A landscape with many valleys, sampled at points; each row gives a point and its height.
From any point a ball rolls to the lowest of the 2 points nearest to it. It stops when none of these is lower. Distance is the straight distance between rows; heights are no part of it.
Vagan: [ 27  -9 -16  47  25  31 -55  72  52 -10  -5  -5 -25   1  14  45  19 -10
  42  39 -15  19  21  21 -16  -9 -22]  height 506
dig: [ 22 -11   5   3  11   7 -14 -10  30   6  13  28  -5 -12 -20  20   0 -26
  14  32  -4 -11   5   4  24  -3 -12]  height 375
dov: [-11  28  13  -1   8  42  14  13 -11 -12 -17   4   3 -12   0  15  15  12
  30  33 -18  10 -28   1  22  21  -4]  height 382
semos: [-23 -24 -58  -3 -28 -33  89  -7 -49 -23  -4 -15  -9 -30 -11   4  -4  38
 -17 -20  -6  43 -32  27  34  27  54]  height 485
lof: [ 20  -3  -5 -33 -31 -41  38 -24 -20   6  13 -12 -20  40 -29  -6  -9  -5
 -15  -8 -11   6  -4 -12  21 -11  35]  height 651
taner: [-10 -10  27  11 -12   0 -47  -4  55  22  13   3  -1 -12  17 -15 -31 -17
 -21  -3  26 -39  38  14 -28  -2 -16]  height 201
Kude: [  0 -54 -13   2 -27 -52 -20 -12  20  -4   8  11 -26  20  27 -11  18 -28
  -3 -42  25  -2   9 -12  -3  24  40]  height 266
Pigav: [ -9  -3  27  -9  -4  27 -10  24  21  15  -6 -30 -12   7 -10   3 -17  -7
   6  21 -12 -19   3   3   2 -19  15]  height 252
mafud: [-31 -28  28  26   6  19 -39  35  68   3   4 -10  -5 -34   4 -10 -28   1
 -11  10  32 -39  32  15 -35   3  -3]  height 172
zat: [ 15  30 -32  -8   1 -16  57 -16 -59 -27 -21   9  21   9   1 -14   1  -3
  14  -7  -6  37 -33  10 -17   1  -3]  height 456
guv: [-21 -13  46  -3  -9  -3   8  -5 -21  35  -9 -12  -8 -22 -17  -4 -15  24
 -47 -10 -18 -42  19 -17   2  -8 -23]  height 373
Veke: [ 27 -10 -33 -23 -33 -69  22 -19 -25   0   4 -20 -17  36 -13  -2  17 -25
   2 -42  -6  33   0  -9   2  -2  32]  height 643
repuv: [-11 -40   5  35  24  19 -42  33  23  -9   2 -11  -5 -13  -9  19  -4 -32
   8 -22  22  -8  -3  -4 -24 -26 -11]  height 473
topu: [ 17 -50 -26  22 -36 -18 -27  39  81   4  13  -2 -37 -23  18   1 -21  18
   9  28   1  -8  38  38 -23  10  14]  height 550
Dud: [ 40  38  -6  -4 -19 -20 -14  18  58  39  25  15  -9 -35  -8  -1 -12  21
   6  54  -7 -12  49  27  -4   4 -17]  height 570
Dak: [-11  49  11 -18  10  50  11 -11 -50 -27  -5 -21  11  36  -5   2 -43   5
   4   2  16  31 -18  -9   8 -41   9]  height 268
masev: [ 23  30  17  24  27  -5 -28 -21  31  27  21  27  21   5 -10  13  10 -17
 -10  16  10  -6  35 -10  -7 -15 -53]  height 533
nutik: [  0  42  26 -13  15   3  27  44  -8  -1   8  -2   3 -28 -23  14   9  43
   1  54 -16  -9  12   6  35  35   6]  height 407
muze: [-39 -14   5  46  12  57 -56  45  90 -20  -3  -7   7 -11  11  -2 -19  -2
   2  13  37 -29  17  33 -30  -4 -21]  height 137
filif: [  6 -30  -5 -17 -17 -17  34 -22   9   5  10  26   1 -10 -22   6 -15   9
   3  21  -4 -11  -3  13  47  29  50]  height 519
Dadem: [ 26  25   9 -12 -20 -23 -31  -2  45  54  34  19 -12 -21  -1  -9 -21   4
 -14  29  -7 -50  51  22  -1  -9 -26]  height 577
nopo: [  6   9   1  -7   9  30 -13  37  14  -4  -3 -25  -7   9 -18  30  -8 -19
  29  35  -4   5 -11  13  26  -7  14]  height 284
dek: [ 18  15 -19  24  40  35 -47  -2  10  33  -7  -8  14  22 -20  39  36 -42
   7  -1  -8  25   9 -15  -6 -51 -66]  height 477
Kisa: [ -5 -39  -5 -12 -15 -19  11 -33  21 -11  12  30   6 -17  13  -7  -2  -4
  12  -4  15 -11  -5 -13  23  32  30]  height 528
zolef: [  8  41  15 -19  -3 -16  21   2 -13  -9  18 -13  11   5 -13  -4 -20  22
   3  14   4  14   2 -19   7  -2  15]  height 354
tig: [ 24  -8  30 -22   6 -44  -5 -33   4  34  48  28   3  26 -10 -10 -19 -14
 -40 -15  21 -53  51   2  29   3 -13]  height 568
vuti: [ 19  75  17 -21 -10   6  43  -9 -28 -28   8  18  10   8 -20  -4  -5  54
  -6  47 -21 -10   1  -5  23   1   5]  height 521
led: [  1 -30 -20  13 -25 -22 -38  11  66 -24  -5   3  -8  -3  48 -25  10  -2
  24 -12  14  13   9 -22 -48  11  14]  height 256
Kivor: [ 31 -12  -7   7 -24 -18 -27  38  64  26  17   9 -35 -31   5  15 -15   8
  11  56 -16  -7  45  38  -6  10  -8]  height 561
bogof: [  3  10 -12  -8  -2   0  23  -7  -8 -25 -13   5  17 -12   8  -3  17   0
  36  14  -7  19 -34  -5   4  18  15]  height 361
Dod: [ 14 -17  13  -1   4  -1 -13 -43  12   6  28  36  13  19  -9   5 -32 -45
  -2   3  41 -30  23   8  36 -14   6]  height 556
vipi: [-32  14  15  15  19  47   0  -7  20 -19  -5  23  28 -38  13   4  26   7
  12  20  19 -11 -17  -8   9  31 -15]  height 425
mol: [-37  26 -18  -9  15  61   3  26   3 -34 -38 -38  23  -6  40  -1   3  21
  47  11  -7  26 -52   7   6  32  16]  height 389
vapo: [ -8 -27  32   9  17   0   8  28   6  26  -1  12 -11 -41 -20  20  12   0
 -13  19 -14 -15   6   1   8  15 -12]  height 458
femuv: [  6  64  37 -22   5  -2 -14 -40 -38   5   5 -10  17  40  -1 -24 -19  16
 -33 -24  -1  -9  19 -43  -5 -42 -41]  height 290
dimam: [ 12   7  27   0   8 -18 -35 -42  17  28  34  23  16  26  10  -5 -27 -30
 -12 -15  39 -44  50  11  17 -13 -29]  height 563
Neta: [-44  -5   7 -18 -15  -9  55   6 -49   0  -4 -11 -24 -33  -3 -15  13  51
 -46 -15 -29  12 -13  -8   7  29  14]  height 390
Tuv: [ -5  54  10   6  44  42  -8  37 -28  -7   0 -32  28  13 -17  24  -6   8
  20  33   6  36   6  -3   9 -18  -4]  height 187
rume: [ 40  19  -4  -3 -15 -81  31 -17   8 -28  20  26  26   9 -22  -7  18  26
  16  10  10  16  10 -11  -1  24  17]  height 397
Gugu: [-64 -40  19  -5 -21  23   1  14  49   3 -20 -29 -13 -22  17 -37   3  42
 -19 -19  -8 -46 -19  -1 -12  27  28]  height 245
Kul: [ 10  16 -29  -6  -3 -51  30 -10 -47  -8 -17  -4  -2  12   2  -4  21 -14
  21 -28   5  51 -22  -6 -28   2  -2]  height 474
Soro: [  0  27   3  52  54  34 -56  29  32   5   9 -12  34  -7   5  14  11   9
  16  37  25  39  32 -11 -26  -9 -19]  height 232
Ruf: [ 25  13 -15 -25   3 -33  36 -38 -76  -9   5   5   0  58  -2 -13  -6 -32
  -8 -43   1  11 -16   7   0 -23 -15]  height 605
Pul: [  8   5  -9  12  -2 -20 -23  -1  47 -16  -3  19  10 -25  37  -6  24  18
  26   7   6  26   9 -27 -39  25  -6]  height 205
vapev: [  7   8 -41  27  22  60 -11  30  -4 -29 -25   0  10  -3   7  37  36 -28
  65  18  -9  28 -50  25  21  19   3]  height 460
gume: [ 26  28  -8  20  30  39 -48  33  41  37   3  -3  -5  16  -9  45  28 -24
  13  23 -11  26  18   8   2 -39 -56]  height 501
ratu: [-29 -22 -49 -17 -40   4  65 -17 -75 -15 -20 -22 -17   6  27 -31 -29  -2
 -16 -51   6  29 -37  19  -7  -4  43]  height 385
Dem: [ -9 -11 -41 -15  -6  -3  37 -12 -19 -36 -23   0  12 -20  27 -10   1   8
  31 -21  10  16 -52   4  13  26  43]  height 332
bovoz: [  2 -47  -2   3 -15 -12   9   6  29  20  15  10 -14 -17 -16   2 -24  -2
  -2  17   7 -17  13   7  24   5  35]  height 527
Das: [-45  35  22  51  32  70 -51  30  44   5 -13 -27  25   8   1   7  16  -5
  12  24   9   6   8   2 -11 -12 -27]  height 139
nare: [ 20 -73 -35  27 -13   8 -21  53  42 -28 -17  -2 -42 -18  20  19  30  -8
  36   2 -20   2 -15   9  -9   4  18]  height 400
zol: [ -6 -24 -41 -11 -25 -11  42   2 -79   5  -3 -35 -32   8   0 -12 -14 -36
 -11 -55   4  31 -27  15 -13  -9  40]  height 412
pufoz: [-37  41  38  11  -7  63 -41 -20  23   8 -15 -32  13  23   0 -18 -28  -6
  -8  -7  15 -28   9 -10 -11 -35 -26]  height 261
fezal: [ 50  74   9   6  19 -36  13 -14  20   0  40  22  37   2 -33  -8   2  24
   8  56  15 -17  39  -3  11  -9 -12]  height 428
vefa: [  9 -13   0 -17   4  14  18  38 -36   6   1 -26 -12  -3 -22  27 -15 -10
  19  13  -8  13 -12   7  20 -18  29]  height 319
poros: [ 21 -13   6  16  28 -10 -36 -20  -8  16   4  17   4  11 -13  31  20 -47
  -2 -23   0   1   8 -14  -7 -33 -54]  height 436
Demed: [  8  36  20 -21 -20 -56  44 -13 -12 -19  34  -7   3   9 -26 -22 -14  51
 -27  14   6   2  17 -14  18  15  23]  height 369
Bazik: [  0 -34  12   4   4 -39  11  17  16  -3   8  16 -10 -45  -3   8  21   2
  -8   1  -6   2  10  -6 -10  33   2]  height 446
migin: [-29   7  36  -9   0   7  28  -1 -54   6 -13  -2 -13 -33  -8 -13   3  37
 -42  -5 -23 -20  -4 -15   1   8 -17]  height 381
Mibor: [-21 -66 -28   9 -29 -19 -23  17  57 -35  -7 -16 -21  -6  49 -21  14  -7
   8 -50  18   2 -20 -13 -38  13  29]  height 305
Kikof: [-23  36  39 -15 -36   1 -15 -26 -12   4  -3 -18   5  23  16 -43 -30  16
 -31 -22   8 -37  18 -35 -17  -7   2]  height 262
derev: [ 36 -28 -31  24  10   5 -15   5  22 -27  -6  45  -5 -18   3  38  32 -23
  31  19 -11  13 -15   4   9  17  -5]  height 421
lada: [ -8  38  -1  13  18  12 -13 -17  24 -18  -6  17  36 -16  19 -18  28  20
  29  17  12  35 -11 -24 -22  24 -11]  height 247
betal: [  7 -39 -13 -11  -6 -20  14 -40 -23 -16   5  26   2   9  -1  -2   3 -38
  14 -29  13  -6 -26   3  16  16  27]  height 539
vakos: [  0  40  20 -34 -14  38  17 -37 -14   7  11   7  -1  37 -30  -5 -33  12
 -17  29 -21 -28   0  -3  53 -34   7]  height 590
vemos: [ 12  12  15 -12 -12 -25  19  34  25  14  15   4  -8 -35 -19  13   3  36
   0  38 -16 -10  26   5  25  35  24]  height 393
serag: [-36 -49  12   2 -34  16 -14   6  69  24 -18   5 -17 -22  23 -37   0  28
 -19  -1 -20 -50   5   8 -18  36  17]  height 221
biron: [ -7 -70 -10  25 -24  22 -38  -1  58   7 -25  10 -39  -4  20  -2  17 -28
   3  -6 -18 -30   7   4 -25  -2  -4]  height 359
Fabaz: [ 22   3   8  23  22 -43 -32   4  19   6  20  12   5  -1  17   1   6 -15
   2   1  22  21  35 -31 -41  -2 -22]  height 554
gove: [  1 -49 -20   8 -10 -18  -5  35  32 -16 -13   7 -24 -36  16  16  33   6
  16  -7 -12  10  -9  -2 -14  33   7]  height 426
Noze: [-16 -15   7 -23  -8  39  12 -43 -74  -4 -10   0 -19  30  -5  -1 -47  -9
 -31 -29  -8 -12 -27   4  21 -40  11]  height 424
topum: [ 10  25  -1 -31  -3  -5  38 -42 -77 -13   0  18   2  49 -21  -7 -29  -7
 -30 -17  -9   8 -18  13  12 -44 -26]  height 599
savi: [ 37  -4 -12  -2 -17 -76  -6 -12  32 -17  24  19  -1   5   2  -8   9  -6
   4  -6  18  12  29 -11   0  31  15]  height 374
dos: [-11  56  34 -36 -25  11  10 -20 -43  -1   5  -8   4  21  -2 -27 -15  35
 -37  -4 -15 -16   7 -26 -10 -22 -11]  height 275
kesa: [-23 -30 -23   2   7  47  10   2 -13 -20 -30  -1   3 -21  21   6  19 -11
  29 -11  -3  -1 -63  12  11  21  16]  height 289
zuzi: [-21  11   4 -18  -7  -3  50  17 -24 -20  -6 -10  -7 -37  -2 -11   7  59
  -9  10 -11  15 -15  -8  20  43  28]  height 402
Zef: [ -2  18  31 -14 -11   3 -23  -3  28  37  12 -18  -3   7   1 -12 -28 -10
  -8   8   9 -31  25  -5  -7 -26  -9]  height 228
supo: [  5   8  27 -17 -17  29   8 -38   1  45  26  16  -1  12 -26  -4 -32   9
 -34  28 -19 -57  26   6  54 -27  -4]  height 587
Pitar: [ -8 -19  -2 -18  -7  21  47 -20 -28  -8  -2  22 -11   5 -24   1 -23  13
  -6  18 -15  -1 -26   5  45  10  42]  height 511
norez: [-20 -30  47   3 -30 -28 -11 -28  12  44  11  11  -8  -6   1 -37 -13   2
 -47 -32  -1 -63  42  -4  17  27   0]  height 179
San: [-22 -45  -1   9  -4 -18  -6  31   4 -12 -12 -32 -21 -13  -3   1   7 -20
   2 -29  13   8 -12  -1 -25  -4  27]  height 437
kug: [  3  10  20  -7 -23   8 -40 -24  33  76  27  15  -9 -20  -3 -20 -28   1
 -36   9  -6 -78  47  30   3 -20 -36]  height 581
Sof: [-14  40  20  44  41  30 -43  -7  11  11   5   5  31 -11  -1  -7   8  -6
 -11  17  36  15  29 -29 -25 -16 -36]  height 274
Pados: [-13 -14 -45  -1   8  17  50  57 -45 -16 -34 -30   5 -36  10  20  14  18
  26  -3 -13  22 -49  40   9  52  31]  height 443
pubab: [-34   4   9  54   8  60 -65  18  75   7 -13  -7  11   3   6   8   7 -24
   9   8  17 -12  22  14 -20 -22 -47]  height 97
zusu: [  4 -87 -30  31 -25   3 -30  35  65 -15  -6  -2 -63  -3  15   8  14  -5
   4  -8 -17 -21   5  11 -36 -11   9]  height 376
mefa: [  7 -41  12  -7   2 -20  -9 -40 -23  13   9  29  -8  36  -5  -2 -11 -47
  -5 -28  18 -22   8  -3  28  -3  12]  height 548
Savu: [ -3  40 -32  -5   8  51  23  11 -28 -24 -36 -19  20   3  15  -1   6  10
  49  16 -19  40 -48  23   1  19   5]  height 416
pife: [-38 -51 -13 -13   0  41  31 -11 -40 -13 -17   4  -1 -16   7  -2 -16  -4
   4 -17  -6  -7 -46   6  18  -1  34]  height 322
Milil: [ 32 -30  -9  15  -6   1 -31 -20  40  13  18  41 -16   6  11  30  14 -52
  15  13   3  -6  16  10  11 -21 -29]  height 395
gisa: [ 12  54  15 -19  16  -6   8 -15 -59  12  -6 -22  20  26 -14  -2  -6  14
 -23 -23 -14  21   0 -31 -25 -42 -47]  height 307
zubok: [-22 -31  44  10 -15  13 -32  -7  15  45 -22 -15 -21  -5 -20  -1 -21  -6
 -37 -17 -27 -51  20   4  -4 -10 -16]  height 366
Mivef: [ 29 -21 -42  24   5  35 -28  37  23 -23 -12  14 -17 -17   4  50  38 -20
  55  22 -23   5 -35  20  31  24  12]  height 442
las: [-16  40  28  33  24  38 -52  35  50  25  10 -19  19  -3   8   1  -6   8
   2  41  12   1  37  10 -18 -13 -34]  height 180
gona: [ 24 -52  -6  12   8 -11 -18 -11   4  16   7  32 -25  -3  -6  28  21 -48
   3 -12  -8  -6  -2  -4  -9 -17 -19]  height 414
komet: [-19  -3  -2  -6  26  19  19  15  16 -24 -14  14  31 -53  24   7  21  38
  25  13   3   2 -31  -7  18  45   3]  height 411
mabo: [ -8 -37  33   4   1  12 -24 -13  17  17 -10   8  -4 -12 -12   6 -10 -34
 -16  -8   1 -38   8   4   6  -9 -18]  height 356
sur: [-27 -31 -22  -9 -27 -12  23  36 -14  -9 -10 -57 -21  -7   1  -6   5   4
   6 -24  -2  27 -31  -1 -23   0  43]  height 409
viruf: [-22  -9   7  -9 -27 -46  25 -20  -5   1   8   6 -14  -9   7 -28  25  11
 -26 -33  -1   1   5 -21 -10  33   8]  height 499
Gef: [-28   9 -53  -5  28  41  20  55 -21 -42 -52 -43  31 -24  53   7  14  28
  44  -9  -4  18 -69  26   0  36  24]  height 350
fip: [ 47  25 -12 -23   0 -67  32 -26 -27   4  -3   7   8  42 -23 -12  34  -8
   6  -7 -18  15 -19  -2 -12 -14 -19]  height 623
sav: [-55 -22 -20   0 -19  -1  41  48 -35 -10 -11 -69 -29 -21  -7   1  -3  31
 -19 -15 -11  36 -23  16  -1  13  48]  height 383
zugu: [ 21  33   3  19  30  21 -22   6  25  16  -6  11  15   5 -10  25  27 -20
  13  36  -7  23  15  -7  -3 -14 -38]  height 520
kozur: [  0  59  -2  -4   2  18  11   1 -32 -18 -19 -29  23  22  -6  -9 -21   7
  28  10  12  48 -14 -16 -12 -23  16]  height 302
gul: [-18 -77  -5  34   7   3 -30  46  27 -13  -7 -24 -34 -11  -4   9  10 -21
  -7 -38  18 -22  -5   0 -48 -18  10]  height 457
veku: [ -3  34  17   3  14  -3 -12  -3  -4  -9   7 -15  19  14   0  -6 -23  -2
  20   8  26  29  11 -24 -12 -24  10]  height 333
zipof: [ 37  45   5 -24  23  -2 -21 -12  24  35  30 -25  25  29 -12   9 -17   0
  -4  -8   1   6  38 -20 -18 -51 -40]  height 582
Natub: [ 22 -42  -7  -9 -17 -11  -8  48   9  25  -3 -34 -40   7 -20  28  11 -22
   0   5 -31   5  -3   5  -4 -22  13]  height 600
Soke: [ 40  -1 -11 -26 -12 -65  -1 -12 -11  16  -6 -18 -13  39 -10   4  37 -29
   0 -26 -23  18  -3 -19 -19 -20 -11]  height 632
Seli: [ -7 -13  36 -20 -21 -32 -22 -21   2  32   3  -1 -15  28   2 -25 -11 -13
 -38 -35  -4 -36  36 -15  -5  10 -10]  height 197
dab: [ -7  -7 -60  13  33  31  -3  38   5 -37 -44 -22  35 -38  57   4  30  19
  51 -18  21  25 -64  12 -11  22  15]  height 300
zif: [-30 -43  24  -2 -40 -11  -7 -29  35  36   1  17 -11 -26  14 -40   7  23
 -28 -22  -9 -57  19 -13  -3  42  10]  height 198
Reli: [  2 -60  -4   7 -19 -33 -23 -12  35   3   0  37 -26   2  29  -5   9 -28
  -3 -18  -7 -17  17   4 -10  19   6]  height 301
vasa: [ 28  47  -1   1  37 -10  27 -24 -43 -14  20   7  36  27 -31  17 -15   6
   0  12  15  27  -5  -3  14 -41 -13]  height 164
Vom: [-30  30  54  -8 -32  41 -32 -27   8  17  -8 -19   2  10   5 -35 -39   7
 -27  -6  -2 -58  20 -14  -1 -22 -18]  height 249
kabe: [ 43  29  10 -19  31 -54  33 -30 -33 -15  39   6  28  46 -28  -2  -7  14
 -17  -4   6   1   8 -12   6 -32 -25]  height 114
noka: [-31  22  30 -10  -7  55 -12 -16 -18 -14 -13 -21  10  19  -3  -6 -36  -2
  -9  -4   9  -4  -8  -8   2 -30  -5]  height 238
met: [ -5  49   7  -5  22  26  38  26 -34 -16 -10   9  10  -9 -16  23   7  37
  12  48 -35   7 -18  13  37  45  -2]  height 396
fofo: [-14 -15  -3  21   3  30 -34 -17  20  -6 -33  19   1 -12  32  -4  41 -24
  28 -14  -6   2 -29 -20 -27   6 -37]  height 447
Lok: [ -1  63   4  -4  40   4  35 -21 -89  -8 -10  -1  21  18  -5  -5 -10  29
 -36 -12  -9  33  -4  -9 -30 -46 -50]  height 324
lupa: [ 11  76  -2  10  57  18  20   2 -43 -14   9  -6  42  19 -29  23 -10  31
   7  38   5  43  -1  -7  17 -17  -8]  height 212
fas: [-23 -55  -3   6 -24  -8 -32   6  14 -17  -9 -14 -16  21  31 -28   3 -33
   3 -60  14 -14 -14 -15 -37  -1  28]  height 348
Marom: [ -7 -13  24  -7 -18   8 -13 -24  27  51  17  24  -4 -15 -11  -9 -33  -9
 -25  21   3 -60  39  18  31   3  -2]  height 583
navi: [-15  49  21  22  18  10 -25 -36   0  -4   0  20  41   0  26 -28  18   8
   3  -9  20  20   9 -41 -43   6 -21]  height 272
Bufiz: [ 45  -2  -5 -23  -5 -50  -8 -19  31  24  31  19  -6  22 -15   6  -1 -21
  -8   4  -3  -9  27   3  12 -14 -11]  height 580
zoza: [-32  -9   0 -11  -2  16  42  40 -28  -6 -25 -23  -8 -27   2  10   0  26
  10  10 -22   9 -34  18  10  37  31]  height 419
kov: [  3 -28  21 -11 -11 -54 -23 -11   2   9  16  -1 -14  29   9 -11   4 -29
 -22 -41  22   0  29 -12  -3   8   3]  height 225
Daf: [ 11  46  10 -32   0  36  24 -36 -46 -15  13   9   6  32 -25   6 -17   2
 -23  19 -12   4 -19   8  31 -39 -18]  height 594
Kazo: [-19 -22  13 -18   2  27  24  33 -45  21  -9 -33 -31   7 -27  22 -21  15
 -24  10 -32   1 -12  15  24 -14  20]  height 341
moku: [ 36  36  13 -25  23 -43   3 -47  -1   7  43  14  38  59 -17  -7 -10  -6
  -9 -15  21 -26  31  -9  17 -32 -31]  height 157
suzam: [ 50  60   3   3   8 -58 -12  -9  34   9  29  20  29  11  -6 -14   6  29
   9  31  20   5  55 -20 -23   2  -4]  height 445
Gopoz: [-35 -35 -49 -20 -15  11  36  -1   2 -21 -34 -10  12 -38  47  -7   8  38
  14 -26  -3   0 -66   3  30  32  44]  height 365
gube: [  6  16  14 -21 -36 -37  37  -1  12  18  31   2  -2 -20 -16 -18  -2  32
 -20  25   0 -19  31 -12  22  24  35]  height 380
nak: [ 23  27   9  13  39 -14 -47  -5  26  28  21 -16  22  21   2   6 -12 -13
   3  -1  26  29  44 -32 -37 -36 -26]  height 567
busa: [-19   0  -4  38  20  46 -35  -4  44 -20 -23  26  13 -29  20   3  39  -8
  21  15   7  15  -5 -13  -4  12 -35]  height 435
Bodad: [ -9   0   8 -22 -44 -75  47 -26   0   9  29   2 -16  14  -8 -35  20  26
 -33 -22  -7  -1  18 -12  25  37  35]  height 507
Rere: [ -9 -24 -37  11  11  33 -22  20  30 -36 -24  -4   6 -28  35   3  28  -7
  46 -16   6  15 -51  -3 -12  13  12]  height 239
mupo: [ -3  56  25 -31  -6  21  39  -8 -59 -21  18  23 -12  -8 -29  -5  -7  57
 -45  30 -29 -18   6  -3  31 -11  -4]  height 515
gaf: [-47 -19 -16 -20   6  25  21  28  20 -23 -36 -17  19 -41  46  -4  19  50
  14  -4  -2  -5 -58   6  24  37  19]  height 391
lib: [-34  -7   6 -21 -12  26  14 -26 -56 -11 -19 -11  -9  20  12 -17 -35 -24
  -2 -32  10   2 -32   0  -8 -19  21]  height 408
navet: [ 30  15  13  17  42 -46 -30 -25  10  10  28  35  32  25   4  -5  11 -12
 -10  -9  27  14  47 -14 -16  -2 -45]  height 543
gub: [ 41   4 -11  14   4 -31   3  -7  23 -19  10  35  11  -7  -9  24  18 -18
  26  28   7  16   1   3   8  12   1]  height 398
livo: [  3  52 -29   5  19  34  40 -16 -56 -35 -23   4  31   7   0  -1   3  -1
  29  12   4  44 -39  17  -3  -3 -12]  height 438
dusem: [  9  -7 -37  -3  -7  15  30  36 -73 -10 -20 -38 -19  -5 -12   4 -16 -29
  12 -23   8  26 -38  17 -16 -18  33]  height 444
dovut: [-42 -36 -32  -8 -20  45  40 -19 -66 -19 -29 -14 -11  -4  25 -26 -23  -1
 -18 -36  -5   1 -60  23   2   8  30]  height 352
Tenib: [-34  -8   9 -16   1  10  39  49 -60   0 -10 -58 -26 -10 -19  13 -27  14
 -28 -13 -13  29 -12  11   2 -15  28]  height 358
goge: [ 45 -22   2 -22  -9 -68 -17 -17  33  46  52  27 -13  10  -1  -4 -15  -9
 -28  -5   0 -36  59  24  11   1 -25]  height 573
Vumab: [-23  19   5 -29  -9  37  40   0 -66 -26  14  23 -20  -9 -15  -9 -30  64
 -54  30 -31  -2 -15  11  31   1  22]  height 510
deve: [-18 -19 -21  -9 -15 -29  74 -29 -55 -23   9  15  -4  -7 -16 -15 -17  32
 -26 -17   9  16 -20  10  34  21  46]  height 497
gefe: [ 27  -6   3 -22 -13 -29  -4  12  20  26  10 -14 -14   9 -22  23   5 -12
   5  17 -17  11  21  -8  -7 -14   2]  height 591
bapo: [-26 -26  -8   2 -21   5 -15 -22 -34 -13 -22 -21 -10  26  22 -27  -7 -46
   5 -60  15  -7 -27 -11 -23  -9  18]  height 384
sulan: [  9  15 -58  26  35  41   4  33 -37 -26 -41 -15  20 -15  15  20  34 -14
  63  -5  -3  43 -56  20 -16  30   9]  height 481
gule: [-15  71  26  32  28  20 -30 -43 -15  13  14  15  52  18  -1 -15   9   5
 -15  -5  29  11  24 -36  -9 -20 -39]  height 291
tiv: [ 19 -59 -23  13 -17 -24 -17  33  61   2  10  -4 -21 -28   1  20 -16  -2
  16  23  11  -5  15  20  12  19  46]  height 538
Tabal: [  7 -54  15  14 -10 -27 -48 -34  18  20  -3  28 -24  18  19  -4  19 -40
 -22 -41  -8 -29  25  -8 -10   9 -29]  height 325
gapu: [ 52  43   8  -4  13 -62  35 -20   3 -14  22  20  31   9 -42   0  29  31
   0  36  -7   2  16  -5  10   1 -15]  height 413
Nagup: [ -3 -12 -54  -9  -8  -6  74  20 -56 -15 -23 -22  -4 -30 -12  15   8  30
  11  -9 -25  32 -46  40  26  49  53]  height 466
gukup: [ 47  -4   2  -5 -14 -64 -31 -19  36   5  27  28  -4  41  31 -23   7 -22
   6 -11  21   4  42  -9 -11  17 -11]  height 351
Tozen: [ -9  -8   6 -27 -10  -3  61 -24 -58 -27  15  27 -11   1 -30 -10 -36  47
 -41  15 -15   4 -12   6  51   1  37]  height 505
Masip: [ 10  27  13   8  35  21 -24  -7 -24  28  -8  -6  19  10 -28  33  20 -34
 -10 -11  -1   4   0 -12  -9 -32 -60]  height 454
Luru: [  7  10  24   5  20  10 -18  41  35  29  12   4  -6 -33 -13  19   6   3
  -4  41  -5  -9  38   7  -2   0 -20]  height 469
sak: [ 18  16 -48  11  14  20  22  29 -60 -19 -25 -14   5 -11  -6  18   3 -21
  42  -2   3  40 -44  23 -14   6  26]  height 471
tovod: [ 28  20 -25 -13   8 -25  25 -36 -46  -5 -13  21   9  43 -17  -3  23 -37
  17 -16 -16  15 -32  16  -8 -28 -34]  height 614
Lesog: [ -4 -27   1  47  27  36 -49  61  45 -14  -9 -10 -14  -6   5  23  13 -15
  19   7   5  13   5   6 -39 -23 -18]  height 488
Nodu: [-31  35  25  28  45  63 -34  40  -6   6 -10 -35  19  18 -21  28   0 -10
   6  20  13  14   3  -2   8 -23 -33]  height 186
fon: [ 30 -31 -10   2 -25 -46 -41  -7  55   6  23  35 -26  10  36 -12  -9 -12
   9   1   5  -6  49  11 -25  11  -9]  height 328
tur: [ -6   5   2  -9  -6 -49  36 -21 -40 -12  -5  13   5  -2  10 -20  30   2
 -17 -34   2  23  -9 -15 -32  23 -16]  height 490
raner: [  1 -63   7  26 -14  11 -55 -24  41  24 -15  32 -18  -1  11   7  -7 -37
 -18 -21  -8 -54  19  12  -4  -8 -24]  height 342

Call two points neighbours if one is among the 2 nearest of the other. Go from one point of each pair to the other, from neighbour to neighbour, staying as low as possible. Name the highest point that can't be avoided.
Vom / noka | pufoz
Vom / Rere | fofo
Dem / Vom | nutik
kabe / pubab | lupa
kabe / Pul | gule

Where does a ball stop that starts at each point below?
nak | dig
deve | norez
viruf | Rere
suzam | norez
Lesog | pubab
vapo | norez
fezal | norez
